Each row is a point on a tangle of strands that fork, close into loops and nearly touch. The rows are in no order.
In the rows, zero is written as 128.
Two points are linked if the straight distance between their rows is under 42.5.
q195: [ 84 128 103 140  98  89  67 141  78]
q229: [142 143 147 120 201 125 131  78 129]
q394: [152 158 143 118 191 183 155 106 123]
q796: [102 128 109  81 118 122  97 111 143]
q258: [121 129 137 175 138 101 116 168 120]
q176: [178 122 167 119 148 159 166 142 179]
q286: [132 110 155 179  97  64 140 150 121]
q573: [ 93 126 107  97  82 103 116 116 118]
q954: [148 141 132 148  77 191 151 160 125]
q943: [ 94 117 117  92  91  82 116 112 121]
q826: [140 128 128  91 176 141 139 114 157]
q191: [ 97 127 114 122  91 100  84 136  81]
q288: [151 129 146 127 101 153 158 136 153]
q230: [158 141 132 158 164 173 141 153  98]
q933: [106 124 127 162 102  83  93 149 102]
q874: [ 88 124 107 118  71  93 109 133  80]
q333: [109  95 130 136  91  44 135 123 108]
q334: [114 119 108  70 161 123 110  91 170]
q384: [169 115 141 117 130 171 141 117 178]
q423: [106 177 154 181 174 113 143 156 108]
q363: [128 147 109 164 132 163 105 165  75]
q346: [118  81 120 131  81  50 166 153 116]
q120: [150 149 133 136 113 199 132 178 109]
q527: [112 127 124  90 126 114 108 128 127]
q260: [132 137 133 119 100 150 125 154 112]
q985: [123 116 103  77 149 149 105  93 168]
q168: [163 127 164 129 117 142 165 148 152]
q566: [142 116 131  90 154 135 129 109 179]
q634: [112 111 107 125  78 128 148 129 134]
q375: [112 114 130 143  88  78 113 135  93]
q5: [116 166 138 193 166 134 138 161 110]
q454: [142 162 149 149 190 160 118  93 115]
q75: [104 115 109  64 154 104 102  88 167]
q542: [152 163 152 128 197 170 135  90 116]
q751: [133 140 127  99 182 148 141 109 132]
q415: [177 123 172 123 135 144 169 148 165]
q914: [176 106 134 105 124 175 132 100 166]
q245: [114 156 145 138 201  99 108  71 140]
q209: [127 117  95  83 137 166  92  88 154]
q441: [ 82 156 126 154 176  81 116 119 120]
q997: [ 96 170 125 173 167 124 119 130 107]
q525: [163 139 136 111 180 184 163 126 162]
q687: [ 79 166 133 167 162  83 124 155  92]
q569: [125 114 141 145 132  72 107 138 123]
q827: [141 107  99  83 108 168  99  78 144]
q511: [166 101 156 101 136 121 149  93 199]
q167: [155 151 137 107 189 184 163 109 143]
q307: [ 95 107  99 116  67  93 146 139 113]
q733: [152  94 103  93  91 163 141  83 137]
q716: [ 87 169 145 146 188  79 112 100 133]
q443: [ 89 114  88 104  68 117 116 102 128]
q156: [158 129 122 145  82 202 145 138 135]
q846: [168  92 114  93  96 170 152  84 143]
q402: [138 143 125 157 110 166 108 177  77]
q998: [157 150 136 136 133 200 141 180 104]
q809: [118 125 109 118  81 150 132 121 137]
q133: [133 103 100  95  89 152 113  83 136]
q340: [144 147 137 143  85 181 142 172 105]
q971: [105 126  85  90  98 166  79  99 132]
q505: [ 91 156 143 170 161  71 131 175  96]
q342: [144 137 127 171 164 151 127 152 106]
q214: [128 144 145 125 202 111 116  67 134]
q530: [ 99 172 155 145 201  93 111  91 140]
q347: [111 120 127  94 117  90 104 122 119]
q555: [109  86 123 130  84  42 152 136 110]
q662: [165 136 130 117 157 199 147 140 161]
q699: [149 108 142  90 152 127 136 101 192]
q356: [ 97 184 153 169 177 114 130 136 105]
q689: [149 119 128 126  95 168 145 120 153]
q459: [115 146 105 168 150 147 106 149  86]
q897: [134 135 132 130 118 138 111 158  93]
q86: [ 93 111 102 115  70  84 134 136  95]
q68: [ 95 132 110 162 108  93  79 157  93]
q619: [164 145 137 141 154 193 149 167 106]
q275: [149  90 154 157  94  71 183 153 121]
q236: [170 133 140 127 127 201 142 144 159]
q268: [121  98  80  85  81 145 108  76 128]
q124: [103 162 114 174 161 143 110 132  97]
q154: [169 132 136 138 108 205 139 142 150]
q652: [104 121  93  86 100 137  88  92 145]
q628: [129 154 132 187 164 145 134 153 111]
q261: [169 105 165 109 137 125 161 107 202]
q189: [113 130  89  90 124 175  89 109 142]
q357: [177  99 127  91 115 179 136  87 157]
q892: [103 100  77 103  70 133 114  93 127]
q181: [133 111 136 123 152  82 112 127 126]
q670: [ 70 168 131 154 166  75 117 135  99]
q368: [140  85 142 138  89  73 190 158 137]
q624: [100 142 153 168 159  54 133 175 120]
q269: [143 147 138 150  84 171 130 179  82]
q875: [130 112 154 169 115  65 119 148 124]
q362: [142 115 117 121  93 161 132 111 151]
q370: [150 105 161 170  97  84 160 151 114]
q179: [129 130 133 168 134 112 107 160 109]
q895: [136 145 135 103 193 143 141  87 127]
q957: [ 98 113 115  57 150  82 100  94 155]
q648: [110 136 145 177 151  74 126 172 133]
q574: [180 118 151 117 151 171 153 124 189]
q810: [113 108 134 131  96  59 116 126 107]
q973: [131 126 131 149 120 120 105 158  97]
q106: [106  98  99 121  69 102 153 140 132]
q610: [124  86 122 127  81  73 176 156 139]

How many points has the smallest loop of links through each point below? Write - if it is on no loop.
q347 => 14
q670 => -
q195 => -

A piece is two or more points that can be reached from each other along the links. Count, over all rows, the pieces, the separate loops (a circle has one, a figure eight two, a Y none), the forks (points with three links) and the tips (points with one).
pieces => 3
loops => 2
forks => 3
tips => 5

Name the points in between on the shortest way along the links from the first point to the second, in order.
q168; q307 => q288 > q689 > q362 > q809 > q634 > q106
q973; q670 => q179 > q258 > q648 > q624 > q505 > q687
q527; q334 => q796 > q652 > q971 > q189 > q209 > q985
q566; q895 => q826 > q751
